Each row is a point on a tangle of strands that fork, close into loops and nearly touch. The rows are in no order.
Two points are linked if the straight distance between their rows is under 53.8. Some points are linked to none.
j13: [  4 -13  -2 -18  -5 -20  18 -10 -14  26   5  -4  20 -13  20  -9 -14  13
  18   4   7 -14 -16  -5  -5 -34  -2  21 -13 -14   4   1   5  13  10  10
 -13   1  10   8 -13  13]
j119: [ 11  14   7   2   7   6 -26   3  11 -19 -10 -11   3   0 -20  -3   2  -4
   2   1  -1 -15   5 -20  13  12   0 -12  15  -3  -7  -7   0  -7  -7  10
  -5  -3   2  -5  22   4]
j56: [-11  -3   4  -3  -5  23 -27   6  16  -9  -1   5   3   6 -23  -6  -2  -7
 -10  13  -2  12  15  -6  11  17   2   6  12   8   0  -3 -15  -5 -16   8
  -2  -9   7  -9   1  -6]
j619: [-11  16   8   9  12   3 -19  -2   3 -14 -25   0   0   7   6  -6  -1  -9
 -14   7  11  27   6 -14  -5  30  15  -6  10  -2  10  -2  15   3 -22   2
   0  -5 -11   3  18  -9]
j335: [ 24 -22 -21  15   2  12   9   2  -5 -21   5 -10 -11   4 -10   4 -40  20
  10  -4 -13  -9  21  -3  -4  -7  -9  13  -2   3  13 -20   4  -8  -2  -4
  27 -22  -2   4   5   0]
j747: [ -5  12  -2 -18   7  -5 -21   9  11   4   2   6  -9  -5 -17   9  21   5
  -3 -14 -10  -8   0  -9  10  11   3 -23  -5   2  -6  15   2 -11   2   3
 -13  18 -10  -9   9   3]
j376: [-15   4   2  21  -1 -26   0   9  12  11 -18  25  -1  -1  15   0  21  -9
  -6   2  11   3   5  -4 -14 -13  -2   5  -6 -19   1   4  16  -3   0   7
 -13   8  10  17  10  -5]
j829: [ 20   1   5 -20   8   8  -2   3  -5 -10  14 -18  -2   4 -18  -5  -2  -9
  25  -1   0 -19   7   3   7  -1   4 -25   4  16 -14   3 -14  -6  21  -5
  -6   5 -10 -13  10  14]
j341: [ -3  -1  -5 -10 -14  -4  -8   3   7  14  10  -1   7  -3 -10 -11   1  11
   4   2   1 -14  -6   1  -7 -17  -9  15 -10  -6   2   3  -9   3   3  12
 -10   7   3   0 -26   8]
j912: [ -6  -9   4  21   0   9  14   0  -4  -2  -8   9  -2  14  21  -9  -7 -26
  -6  15  -1  13   9  20  -7   4  -1   0   6  -6   1   0  -1   3  -1  -5
   4  -6  18   1  12   6]
j78: [-20  11   0   5  10  -7  -5  -3  -2 -15 -11  -1  11  -6  -1   9   7  15
 -16 -16   9  23 -12  -5  -2  17   3   1  -2   9  11   1   8   8 -12   2
   9  -1 -18   9   8 -15]
j536: [  9  -4 -17 -12 -15   7  14  12  -3  30  28 -10   2  -7  14  -7 -14  -4
  13   9   3  -7  -2  17   1 -19   0  18 -15 -15  10   3  -4   9   6   6
  -1  -5   9 -12 -34   7]
j427: [ -4  -7  -4 -13   3 -17  20 -13 -19  13   5 -12  19 -14  19   0  -1  14
  11 -10   5 -13 -14  -7   0 -21  -5   6 -12  -2   0   2  10  13  13  -2
   1   1   1  11   1  16]
j64: [ 11  21  14 -10   9  10 -14  -3   4  -3   0 -23  -8   4  -1 -14   2 -30
  15   1  -4  -5   4  -4   9  16  14 -28  15   0  -7  -2   3   1   1  -5
 -17   7   7  -9  22  13]
j545: [ -8   8  -4  -1  -1 -21 -33   3  19 -10   3  17  -1 -11 -28  14  25  27
 -15 -13  -8   7   0 -10  -4   8 -12   5  -3  -7   3   6  -2  -4  -8  16
 -12  10 -11   3   0 -10]
j718: [ 10 -10  -3  13   0 -14  43 -11 -25   4   6  17 -11   8  22  19   6  -1
   5   5  -1  -5   7  16   5  -6  -7 -10 -26  -6   2  -5  15  -3  19 -20
  18   1  -8   7   0   2]
j966: [ 11 -12 -18 -11 -14  21  15  13  -3  27  29  -9 -16  -9   4  -4 -13  -1
  10   1  -2   1   1  18   5 -10   3  14  -9   0   6   9 -17   3   7 -10
   8   0   2 -23 -31   1]
j23: [ 18   2   9  24   7  -4  34  -7  -9  -6  -5  15  -1  19  14   3  -1 -17
  10  13   5 -19  11  15  -6  -6  -6 -24 -13 -11  -3 -11  20   4  13 -11
  13  -3  -4   4  21   3]
j574: [ 21  21   8   8   5  -6 -15  -3  18 -22 -19   6   2  13  -9  27   0   7
  -7   0  -5   1  -2 -14   2  17   2  -6  -5   9  -6 -13  11  -7 -14   1
  18  -4 -21  10  28 -26]
j582: [-12   1  -5   1 -12  20 -14  -1   8  -2   8  -6  11   0 -14  -6 -10   3
 -13  12  -1   8   5   1   4   2   1  18   9   3   7 -11 -17   2 -16  11
   1 -13   6  -5 -20  -3]
j500: [-17  -9   2  -2  -1  20  -9  -7 -12  -4   1 -10   7  -3  -1  -7 -14  -6
 -14   1   7  35  -3  -1  -2  26  12   9  15  13   7   6  -7   8 -14  -2
   6  -8  -7  -8  -4 -11]
j784: [  1 -10  -2  -8  -7 -30  14   4 -12   9  11   8  -2   2  16   8  26   5
  23   2   4  -9   1  16   1 -14   0 -21 -29 -11 -15  13   6  -4  24 -13
 -12  10  -8   1  -5   5]
j15: [  1   1  -2  13   0  -9 -19  11  17 -10 -12  13  -7   6 -12  10   8   4
   0  -1  -2 -10  11 -10  -8  -5  -9 -14  -3  -7  -3   0   9  -9  -4   9
  -5   2   2   7  13  -5]
j602: [ -2  -3   4  -6  -1  28 -24  14  17  -6   1  16 -10  15 -19  -3   2 -19
  -7  22  -5  13  18   2  16  22   8  -7  17   7  -1  -3 -17  -9 -12   1
  -5 -12  11 -16   3   1]
j876: [ 14 -12 -11 -20  -6  10  -9   1  -2   8  21 -21 -16 -21 -24  -5  -7  21
  -2 -13  -5  -6   2  -5   9  -4  -3  14   1  13  -4   2 -19  -5   7  -5
   7   4  -8 -16 -23   1]
j570: [-11  11   6   4  -7   0  -9  -7  16  -1 -10   0  18 -10 -15 -14   0  11
  -2   4   8 -14 -17 -12  -9 -17  -6  18  12 -12   6  -3  -7   2 -10  26
 -13  -1  19   7  -5   3]
j886: [-25   3  -2 -16 -12  -3  -4  -7  -2  23  20  -7  11 -15   3   2  17  11
 -20 -12  -4  20 -18   3  -3   3   3  26   8   0   3  15 -10  12  -9   8
  -7  17  -1  -8 -33  -8]
j367: [-10   9  -1   7  -1 -15  11   7   0  -1  -1  18 -12   3   7  29  22   4
  -9 -10  -5   8   2   3  -2  10   1 -15  -5   7   3   6   8  -8   2  -9
   4   8 -15   7   9 -10]
j294: [ 21 -24 -16  15  -6  25   6   4  -2  -6   7 -10 -14   5  -4  -3 -41   5
   7   3  -8   0  23   9  -1  -6  -1  17   6   5   8 -17  -4  -4  -2  -8
  22 -17  11  -7  -4   2]
j549: [ 15   5  11 -11   8  14 -11   0   4  -9  10 -29  -1   3 -13 -17  -5 -25
  27   2   4 -13   1   2   9   0   9 -29  10   8 -13  -1  -6   1  15  -5
 -15   4  -5 -13  14  15]
j495: [ 12   9  15   8  22 -13  34 -22 -13   4 -16  -5  25   4  26   9  -2  -7
   4 -12   5 -11 -24  -7   7 -10  -3  10  -9   0   6 -10  26  10  20  -4
  10   0 -13  14  31   1]
j464: [ 10  13   8   1  12  12 -21   1   8 -23   1 -15  -1  10 -12   2   0  -7
   3   4  -5   2   8 -18  10  22   3 -15  16   7   0  -9   5  -5  -6  -3
   3  -8  -7  -4  24   1]
j471: [ 20  28   8   5   7 -16   2  -9  12  -7 -22   1   9   6   6  20  14   1
  -2 -11  -2 -18 -15 -17   2   1  -2  -9  -9   8 -15  -4  19  -3   3  -1
   9  17 -12   8  27  -8]
j344: [ 13  12  13  -5  10   0  -1   0   6 -11 -11  14 -12   6 -10  35   9   6
 -11 -13  -9  12 -16  -9  14  25   8 -22   3  22 -10  -1   7  -7  -4 -15
  11   6 -25  -8  19 -24]
j601: [ -1   3   2   1   0  -4  -8  10  13   5 -11   7   3   3  -4  -5  16 -11
   6  -1   4 -10   3  -2  -5  -7   1 -10  -1  -7  -7   8   2  -7   0   3
 -14  14  12   0   9   7]
j358: [-10 -16  -3 -11  -1   6  22  -8 -28  23  14  -9   2 -12  30   3 -10  -8
  -7  -7  -6  22  -4  13  -1   4   4  16   0   4   3  13   0   7   1 -14
   7   4   9  -3 -11  -1]
j368: [-25   1  -3   4 -13   4 -22   0  15  -5  -3   8   7  -3 -17  -4   2  11
 -21   6   2  22  -2  -4  -7  10   1  25   2   0  14   0 -12   7 -21  12
  -4  -2  -1   1 -16 -14]
j241: [  5  30  14  -9   8   5 -19  -9   9   4 -13 -20   4   4   6 -21   4 -22
   7   2   2  -8  -6 -16   2  12  15 -16  19 -10 -10  -1   4   5  -2   8
 -24  13  14  -7  13  13]
j350: [  5  18   5   0   4 -14 -20  -3  13 -15 -14 -10   8 -16 -27  -6  10  19
  12  -6   7 -40 -12 -24  -3 -15  -6  -5   2 -17  -4   0   3  -9  -5  21
 -17   8   5  11  12   0]
j606: [  5 -17 -11  21 -11  -4   5   8   2   0  -5  16  -7  17   4  -7 -14   3
   3  14  -2  -7  14  13 -15 -23 -15  12 -12  -8   4  -8   2  -2   1   3
   3  -2  17  11  -8   6]
j122: [  2  13  -1   2  -8  16   2  -3  10   2   2  -4  17   6   0 -26 -26 -11
   6  13  14 -24  -2   7   5 -21  -2   0  17 -10   5 -10 -15  14  -3  30
  -5 -23  20   3 -20  19]
j254: [ -3  10   6  -4  -6 -17 -15  -7  12  -5  -3  -4  12 -17 -25  -7   9  27
   7  -4   7 -29 -19 -19 -11 -19  -9  13   3 -13   0   6  -5  -4  -2  23
 -19  10   6   7  -4  -2]
j743: [  2  -5   5   7  -5  16 -15  13  16  -3  -6  21 -16  21  -4  -3   0 -25
  -3  23  -9  11  16  14  10  20   6 -20  14   0  -4   5  -9  -5 -10  -6
  -9  -9  17 -15  10   4]
j659: [-12  17  11  10  14  -5   9  -2  -7  11 -19  -1   0   2  39 -17  11 -38
 -12   1   4  19   1   3  -3  17  15  -1   5 -13  -2   5  14   1  -1  -7
 -15   6   8   3  20   2]
j924: [-16   6   8  -3   8  -5  35 -10 -26   7  -4   7  -4  -6  26  24  19  -3
 -15 -15   1  29 -21  13   7  13   5  -1  -7  16   5   8   9   2  11 -26
  13   2 -19   8   1 -14]
j751: [  8  -6  11  11  13  16   2 -16   3 -11  -6 -14  17   3   6 -22 -39 -15
   0  13   6  -6  -6  -1  -3 -10   0  15  29  -2   7 -23   4  15 -12  11
   1 -25  14  11   9  14]
j402: [ -5 -14 -14  10  -6  -6 -13   3   5 -10  -2   8  -5   5 -13   4 -15  19
  -5   0  -9  10  16  -3 -13  -8 -11  25  -6   2  10  -9  -2  -6 -11   5
  13  -5  -3  10 -11 -10]
j617: [ -1   8   6 -17  -9   6 -16   9  19   8   0  -7  10  -3 -11 -14  14 -11
  14  -1   5 -18  -8   2   3 -11   9 -10  -3  -8 -13  10 -10  -2   8  10
 -22  18   8  -8  -4   9]
j125: [  6  12  15   7  10   2   4   1   3 -15  -7  14 -12  13  -1  26   6  -4
 -11  -3  -5  15   2  -7   6  31   8 -23   2  14   6  -2  15  -8  -6 -16
  12  -3 -21  -4  20 -20]
j856: [-11 -19 -11  -7 -10  14 -15   6  -4  -4  10   3 -18  -9 -16   4  -9  20
 -14  -1  -6  32  10  -6   0  18   5  20   2  13   9   1 -17  -4 -15  -4
  11  -5  -9  -6 -28 -21]
j951: [-19   4   7  -5   3  14  -7 -10  -5   7   3 -19  16  -6   3 -10  -2 -17
 -11  -6   1  19 -11  -3   2  16   9   5  21   7   1   4  -4   7  -8   1
  -5   2   1  -5   5  -2]
j635: [-28  -6  -2  15  -5 -18 -17   2  13  -2 -11  19   3  -3  -3  -2   5  12
 -17   2   7  27  -2   1 -22   0  -4  23  -4  -4  16   3   4   2 -16   9
  -3   4  -4  14  -9 -17]
j783: [ 15  23   3  -3   6  -4 -23   1  15 -16 -12 -10   7  -1 -24   3   9  10
   9  -3   1 -31  -3 -25   7   1  -1 -16  -2  -5  -6  -2   2  -7  -2  15
  -8   5  -4   5  20   2]
j492: [ -9  -3  -7 -20   4   9  -5  -5 -10 -18   9 -14  -2 -14 -18  11   3  34
 -10 -17  -9  17   3 -13  11  23   3   4   3  17  -1  -5 -14  -1  -9   0
  12  -4 -20  -3 -12 -17]
j620: [ 13  -2 -19  13 -14  18   1  10  10   1   6   2  -6  16  -1 -19 -27  -7
   8  21   3 -13  16  16   1 -15  -4   1   2  -5   4 -14 -19   3  -3  12
   7 -26  19  -3 -23  17]
j474: [  6   2   2 -28  11  14 -11  -5 -12 -16  14 -12  -5 -19 -30  12  12  30
  -9 -15 -10   4  -2 -13  21  23  -2  -3   7  22  -9 -10 -19  -8   3   1
  13  -5 -22  -4  -5 -10]
j400: [-24  17   8   1  15  -8  13  -8 -12  17 -13  -6  13 -14  37 -10  15 -17
 -12 -13   7  23 -11  -7  -2  18  12   5   6 -10   3  14  11   3  -2  -4
 -12  10   1   4  13  -4]
j982: [  3 -17  -2  -1 -10   6  15   9 -15   8   6  10 -20  10   8  -8  -1 -12
  11  14  -7   0   8  22  -6  -3  -2 -10 -10   2  -4  10  -9  -5   8 -12
  -2   6  15  -9  -8   5]
j288: [ 13 -15 -16  15  -4 -16  -4  10   1 -15   8  15 -22   9 -13  16  -6  27
  -1  -2  -7  -3  24  -2 -15 -13 -20  12  -9   4   8  -7   4 -10  -2  -1
  18  -4  -6   8  -8 -11]
j3: [  5   6   6  -3   0 -21  10  10  -1   2  -3   5   9   3  12   2  18  -6
  25  -2   8 -19  -3   5  -1 -14   5 -24 -21 -12 -15  10  15  -2  20  -4
 -12   8  -2   4  12   9]
j136: [  6   8   9   5   2  17  -1  -8  13  -5  -8  -5  17   8   4 -27 -30 -22
   2  18  12 -14 -10   6   3 -13  -2   3  25  -6   2 -14  -7  16  -5  19
  -5 -22  24   5  -2  16]
j63: [ -2  12  10   7   9   6  -9   7   5 -17  -7   1  -8  12   3   8   0  -7
  -9   2   4  28   4  -6   5  40  10 -14   7  10  12  -1  12  -4 -17 -11
   9  -8 -21  -1  23 -14]
j418: [ 10  21  12   2   0   5 -31  -4  23 -18 -22  -8   7  -4 -20 -17  -2  -4
   4  11   6 -18  -4 -24   8   3   8  -1  22  -9  -9 -12   1  -2 -11  18
 -15  -4  21  -1  14   8]
j104: [ 18   3   5   7   2  -6  18   1  -6 -10  -3   1   4  14   8   5   6  -5
  18   2   6 -24   3   6  -2  -7  -4 -25 -17  -2  -9   2  13   0  17  -6
   2   3  -5   3  18   9]
j673: [ 20 -22 -23  11  -1  -4  12  14  -3  -7  14   5 -31   1 -12   8 -15  27
   9  -2  -6 -10  21   4  -7 -14 -15   7 -12   2   9  -3   2  -8   8 -17
  19  -3  -3  -3  -9  -7]
j572: [ 12  -7   7  22   0  -4  42 -11 -20   0   0  22 -11  14  20  21  12 -19
   6  12   6  -9  11  19  -1   1  -6 -22 -18  -7  -6  -7  18  -6  17 -22
  18   2 -11   5  13  -6]
j710: [-23   0  -4  -1   1 -20 -14  -1   6 -11  -2  10   0 -11 -14  14  17  27
 -16 -18  -5  21  -4  -5  -6   9  -4   0  -2   3   4   5  -1   0 -12   5
  -1   9 -14   7  -1 -13]
j544: [ 15  -1  -6 -21   9  13  12  -7 -19  -6  16 -32  -5 -11 -11   5 -12  14
   9 -15  -8  -9   0  -6  14   6   2  -9   6  26  -5  -2 -12   1  14 -14
  16  -3 -15 -11  -6   9]
j216: [  2  -5   8  15   2   7 -11  17  12 -11 -11  30 -24  22  -5   9   1 -22
  -6  19  -9  10  25   8   2  21   6 -25  11  -6  -6   5   5  -9 -13 -11
  -2 -11  10 -12  16  -3]
j997: [ 21 -22 -21  14  -5 -12  24   9 -10  -3  14  14 -31   4   3  10  -8  20
  17  -1   0 -12  20  13  -9 -21 -15   8 -21  -9   7  -2  14  -4  13 -21
  19  -4  -3   4 -12  -1]
j133: [ -5  13  -4 -12   2  -9 -34   5  19  -2  -1  10  -6 -11 -25   5  25  13
  -9 -16 -11  -7   0 -19   9  16   2  -7  -3  -4  -6   8  -1 -10  -7  15
 -19  15  -7  -6   7  -4]
j415: [-18 -14  -9  -5 -10  22 -11   0  -8  -2   3  -5  -6  -4 -14  -1 -15   6
 -16   5   2  38   4  -5   2  25  11  19   6  16   9   1 -16   1 -23   0
  12  -9  -8 -11 -26 -18]
j597: [ 13 -18 -19  -8  -8  12   3  10  -1  15  23 -13 -22 -15 -12   1 -13  16
   0 -10  -7   3   1   4   0  -9  -4  19   0   5   6   1 -13   0   4 -11
  14  -1   0 -15 -22  -4]
j200: [-29  -7  -8  10  -7 -21  -9   1  -1   9   0  23   3  -4   4   2   7  11
 -22   0  10  34   0  10 -23  -1 -10  31  -4  -1  16  10   6   4 -12   6
  -2  11  -6  10 -22 -19]
j934: [-25  -2   4  -3   6  -8  13  -8 -13  26  -3  -3  21 -15  26 -11   8 -12
  -7  -5   4   8 -16  -2  -2  -6   2  11  -2  -8   1  12   3   9   0  -2
 -10   8   8   3   5   5]
j714: [ 20  18   8  -2   5 -21  -1  -6  14  -6 -19  -1   5  -2 -10  27  19  12
   2 -17  -1 -28 -22 -17   3 -13  -4 -10 -15   9 -15  -3  16  -1   7  -1
  10  18 -19  10  21  -8]
j239: [-19   7   3 -28 -10   2 -11   3   7  31  12  -1  10  -9   2  -7  34  -7
  -1  -6   4  -5 -18   7   2  -1   6  -1  -5  -6  -5  21 -11   5   4   6
 -24  23   4 -15 -22   5]
j7: [  6 -16  -8  12  -9 -28  29  -2 -21   8   6  18  -8   3  20   6  11   0
  20   9   6 -10   9  15  -4 -19  -8 -14 -28 -15  -5   1  12  -3  21 -11
  -3  -1  -5   7  -1   5]
j771: [-10  -7 -14 -14  -1   6  -2 -11  -9  -9  15 -21   0 -22 -13   5 -15  31
  -8 -21  -7  20  -4 -11   1  11   2  19   7  11   1  -5  -9   7  -9   0
  14  -5 -10  -5 -18  -8]
j36: [ 18 -23 -17  14  -7 -16  13   7  -3   5   4  13 -11   8   7  -5 -13  14
  17   8   0 -14  14  14 -15 -34 -16  16 -24 -12   6  -8  14  -3   9  -3
   7  -2  10   9  -9   5]
j995: [ -2 -10  -1 -29   2  -1 -18   6   1   7  17   2 -14  -8 -21   4  22   7
  -2 -11  -9  -9   3  -1   9  10   3 -19  -1  11 -10  18 -15 -12   7   0
 -13  19 -13 -13  -7   4]
j762: [ 16  12   8 -20   4 -10  -1   4   7  -8  -7   3  -5   1 -17  30  25  11
   3 -16  -7 -21 -10  -7  12  -3   1 -24 -13  15 -15   6   4  -6  11  -5
   9  12 -22  -1  12  -2]
j793: [-12  16   4 -20  -9   3 -17   5  21  21   4   1   9  -6 -10 -13  25  -9
   2  -2   5 -11 -15   3   5  -2  10  -9  -2 -11  -7  15 -10   2   3  13
 -30  22   8 -13 -16   6]
j927: [-10  22  17  11  11  -4  -9   1   3  -1 -21  -6   0   7  24 -12   2 -24
 -10   2   4  19   4  -6  -5  24  17  -6  13  -3   2   2  14   0 -11  -1
 -12   2   3   2  18  -1]
j475: [ 23  19   9 -12   7  -6  -4  -3  12  -5  -9  12 -10   7 -11  32  17   2
  -7 -14 -10  -9 -12 -13  14  16   6 -28  -3  17 -18   3   6 -12   4 -13
   7  16 -20  -8  21 -13]
j304: [ -4 -16  -7   5   3  -7  17  -5 -13   9  -6   5  14  -5  22  -5 -23   5
  -5  -1  -3   7   3   4 -15 -17  -6  28  -6  -4  13  -9   9   7  -4   6
   3  -6   9  15  -1   3]
j246: [-16  -4  -8 -14  -8   8  -5  -7  -5  10  18 -17   3 -19  -9   1  -3  19
 -17 -14  -7  24 -10  -3  -1   5   4  29   7  10   2   3 -12  10 -14   7
   1   6  -6 -12 -29 -10]
j759: [  0  -1   5  11  18 -18  38 -17 -17   8 -11   9  19   2  33   8   3  -2
   5  -9   7 -10 -13  -4   5 -16  -7   7 -14  -8  10  -9  18   9  17  -3
   7  -5  -8  20  21   6]
j261: [-21  -1  -3   2   8 -20  34 -11 -28  17  -1   6   3 -12  37  20  25  -4
 -15 -10   4  23 -14   7   6   5   2  -1 -12   4   6   9   9   4  15 -21
   5   1 -12   9   4  -5]
j616: [  4  29  14  -7   0   6 -24  -8  20  -4 -21  -8   6   2  -7 -22   4 -17
   4   6   8 -13  -6 -17   8   8  14  -9  21 -16 -10  -2   0  -1  -7  20
 -23   6  24  -3   6  13]
j860: [ -5  -4  11   6  11  19  -7 -15  -4  -9  -1 -19  22  -2   3 -17 -34 -15
  -7  11   5   7  -8  -1  -1   2   5  17  26   3   7 -16   3  17 -13   6
   3 -21   5   4   7   7]
j90: [-11   7  14   4   5  17  -4 -18   0   3   1 -21  28 -10   4 -16 -19 -18
  -9  -2   6  11 -15  -6  -3   6  10  15  27   1   6  -8  -1  16 -12   6
  -5  -8   7  -6   5   3]
j553: [ -1  -8  -2   3   9 -22  27 -11 -17   9  -2   4  15   0  24   5   0  12
  10  -6   2 -15  -5  -4  -3 -22  -9   4 -18  -4   8  -4  17   8  17   0
   3  -2  -8  18   5   9]
j685: [ 17 -15  -5   3  -5  11  -5   7   2 -14   2  -3  -8  11 -16  -6 -14  -5
  15  14  -3 -14  17   2  -3  -7  -3 -11   2   8 -10  -8 -13  -7   6   1
   4  -7   7  -6   4  11]
j961: [  9 -10  -5 -27  -5  -5 -19   5   0   6  19  -1 -17 -12 -28  -2  15  22
  -4  -9  -6  -6   5   1   4   1  -3   0  -4  11  -9  10 -20 -12   8   0
  -5  13 -12 -13 -19  -1]
j313: [ 22 -11   0  14   0   9  -2   8   3 -24  -6   1  -3  21 -10 -13 -21 -10
  24  14   2 -26  17   8  -9 -18  -6 -18   2  -4  -9 -12  -1  -2   6   6
   5 -11   6   3  14  16]
j954: [-15  -6  -2 -17   2   2  20  -3 -32  18  17  -8 -13 -18  25  12   6   3
  -5 -16  -9  22  -7   7   5  12   5  -2   5  12   3  16  -5   4   6 -24
  11   4  -4  -7 -20  -4]
j243: [ 22  16  15   5  14 -10  18 -12   0  -6 -17 -13  15   7  13  10   5  -3
   9 -10   5 -23 -21 -14   3  -8  -1  -6  -9   6  -6  -8  25   3  18  -9
  12   9 -11  13  30   1]
j817: [ 21 -11 -17   8 -12  31   7   9   1   1   9  -6 -16  12  -8 -11 -34  -8
  10  17   0  -5  19  17   7  -8  -1   6   5   5   6 -13 -18  -4   2  -5
  11 -23  16 -14 -17   8]
j247: [  5 -11 -11  -8 -11  25  16   8 -13  19  19  -4 -19   0  11  -6  -9 -15
   7  12  -7   5   4  24   2  -1   5  -3  -1   6   2  10 -20  -2   5 -14
   5   3  15 -19 -23   1]
j682: [-11   5   0   0   1 -19  15   4  -4   6   0   5  -2  -1  11  24  29   7
  -7 -13   1   3  -8  -1   1  -1  -8 -10 -10   6  -1   9  12   1   9  -7
   3  10 -11  12   7  -3]
j121: [ -1  -5  11  22  11   4  12  -3  -3  -1 -14   7   7  11  24 -16 -14 -27
  -4   8   5   3   1  12  -9  -4   0   2  10 -13   1  -3   7   7  -3   0
  -1  -9  15  11  19   9]
j57: [-13  -7  -3  -8  -9   4  14  -6 -13  28  10  -6  15  -8  22  -4  -6 -10
  -6   2   0   8 -10   9  -4 -11  -3  19  -5  -3   2   5  -4   9   0   2
  -1   5  13   0 -16   8]
j853: [-20  -1   2 -15   6   5  25  -2 -35   4   9  -2  -9 -15  24  17   8   8
 -14 -18  -6  33 -10   8   4  18   5  -3   1  19   6  10   1   1   6 -25
  19   0 -13  -1 -13 -12]
j454: [  2  -2  -1  18  -1  -3  -6  12  10  -9  -7  24 -19  16  -6  19   6  -2
  -6   6  -7  -3  24  -1  -4  11  -2 -23  -1  -4  -4   3   6 -13  -9  -4
  -2  -4  -1  -2  16  -6]
j153: [ -4  12   8  12  -1   6 -23  -4  21 -14 -16  -6  15  -9 -22 -12  -4   8
  -3   7   6 -13 -10 -17   0  -7   2  11  17 -12   0  -9  -2  -4 -14  22
  -9 -10  18   5   6   2]
j388: [ -6 -16  -2  15  -9   8  18   7 -13   3  -5  15 -13  10  18  -4  -1 -23
   0  18  -6   9  11  26  -9  -2  -2 -11  -3  -3  -3   6  -5  -5   3 -10
  -1  -1  19  -4   2   0]
j9: [-16   2  -2   6   3 -31  29 -11 -18  20   1  14   3  -9  29  21  34   1
  -6  -7   5   6 -16   4   7  -4  -7   1 -16  -1   0   4  10   6  18 -18
   0   3 -10  14   3   0]
j837: [ 14 -14 -12  -9 -12  -6  16   1  -7  27  11   0  10  -3  19 -13 -18   5
  18   6   3 -10  -7  11  -4 -31  -6  26 -19 -14   9  -4   0  11   7   4
  -3  -1  10   0 -24  10]
j780: [ -7   5 -13   7 -14   8  -6  12  13   4   7   4   2  14   1 -18 -16  -7
   0  19   6 -14   9  11   0 -14  -9   2   5 -14   7  -8 -18   8  -5  22
  -7 -19  19   6 -26  18]
j193: [-18   6   0   9  -9  14  -8   5  17   3  -5   2  17   7  -2 -12 -10  -6
 -13  14   4   0   2   6  -5  -3  -2  12  12  -9   8  -6 -17   6 -12  16
   0 -16  17   1 -19   7]
j151: [ 10  -9   4 -22  -4 -16   5   2  -2   7  17 -10  16  -8  -2 -12   1   9
  34  -5   1 -20  -8   5  -1 -27   1   5 -19  -7 -21   9  -4  -5  25   4
 -14   8  -3   6 -17   9]
j391: [  1   9  13  -3  12  15 -17  -5   5  -9   8 -23  -7   4  -4 -10   2 -26
   2   3  -3  10   1  -8  14  25   9 -19  24   9   3  -5   1   2  -7 -11
  -8  -3   1 -11  19   5]
j825: [ -4 -16 -10   4 -11   0 -19  10   3 -16   4   9 -17   1 -21   4 -16  22
 -11   4  -4  21  19  -6  -6   9  -6  21  -5   8   7  -5  -8  -9 -15  -1
  13 -10  -6   3 -15 -17]
j715: [-23   5  -3 -18 -13  -8  -5  -5   0  29  18   3  10  -8   5  -2  28   7
 -13  -5   0  12 -18   8  -3  -5  -8  16   3  -4   2  22  -9   8  -1   4
 -13  21   7  -8 -30  -2]
j671: [ 14 -15   0  21  -5   1   9   7   3 -12 -15  11   2  21   4 -17 -18 -12
  14  19   3 -18   9  12 -10 -23  -8  -3   1 -15  -3 -11   4   4   2   8
   6 -15  19  11   2  14]
j709: [ 23 -12   0 -11  -7  11  -6  11   4 -12  10 -11  -9   5 -23 -14 -12  -4
  22  10   0 -20  18  10   2 -11   4 -14  -5  11 -19  -1 -21 -16  13   5
  -6   0  -3 -12  -5  12]
j703: [ -7  -2   5  24  13  -3   4  -1  -2 -11 -17   3  13   4  10  -6 -13  -4
  -5  -1   5   5   5  -2 -15  -6  -4   5   7  -5   7  -4  11   3  -5   5
   4 -11   1  19  16   1]
j26: [-13  -2   2  10   4  -3   0   0  -4 -10 -10  -5  12   0   4   4  -4   0
 -10  -6  -1  12   4  -5  -8   6   0   1   1   2   7   0   7   1  -7   4
   4  -4  -4  11  10  -3]

How many points has the smallest loop of links through each point below? Write none if it is on no loop.
j64 -> 7
j784 -> 7
j710 -> 17
j492 -> none

A fork is a point with three links, a tip a point with one. Leave the first point through the second and follow the links. Name the first fork or tip that comes.
j63 / j125 -> j966
j771 / j246 -> j582
j500 / j951 -> j780
j582 / j56 -> j474
j954 / j853 -> j367
j997 / j36 -> j64
j153 / j570 -> j119

A piece is two or more points that can be reached from each other along the links. Count, over all rows, the pieces, the separate loops (a circle has one, a figure eight two, a Y none), the forks (points with three links) and the tips (points with one).
pieces -> 3
loops -> 4
forks -> 6
tips -> 4

Name the points in between on the shortest way along the links from the first point to the second, in order.
j620 / j860 -> j780 > j122 > j136 > j751
j475 / j597 -> j762 > j714 > j471 > j243 > j495 > j759 > j553 > j427 > j13 > j837 > j536 > j966
j762 / j954 -> j475 > j344 > j125 > j63 > j619 > j927 > j659 > j400 > j934 > j57 > j358
j313 / j64 -> j685 > j709 > j829 > j549
j121 / j837 -> j912 > j388 > j982 > j247 > j966 > j536
j388 / j133 -> j912 > j121 > j703 > j26 > j78 > j710 > j545
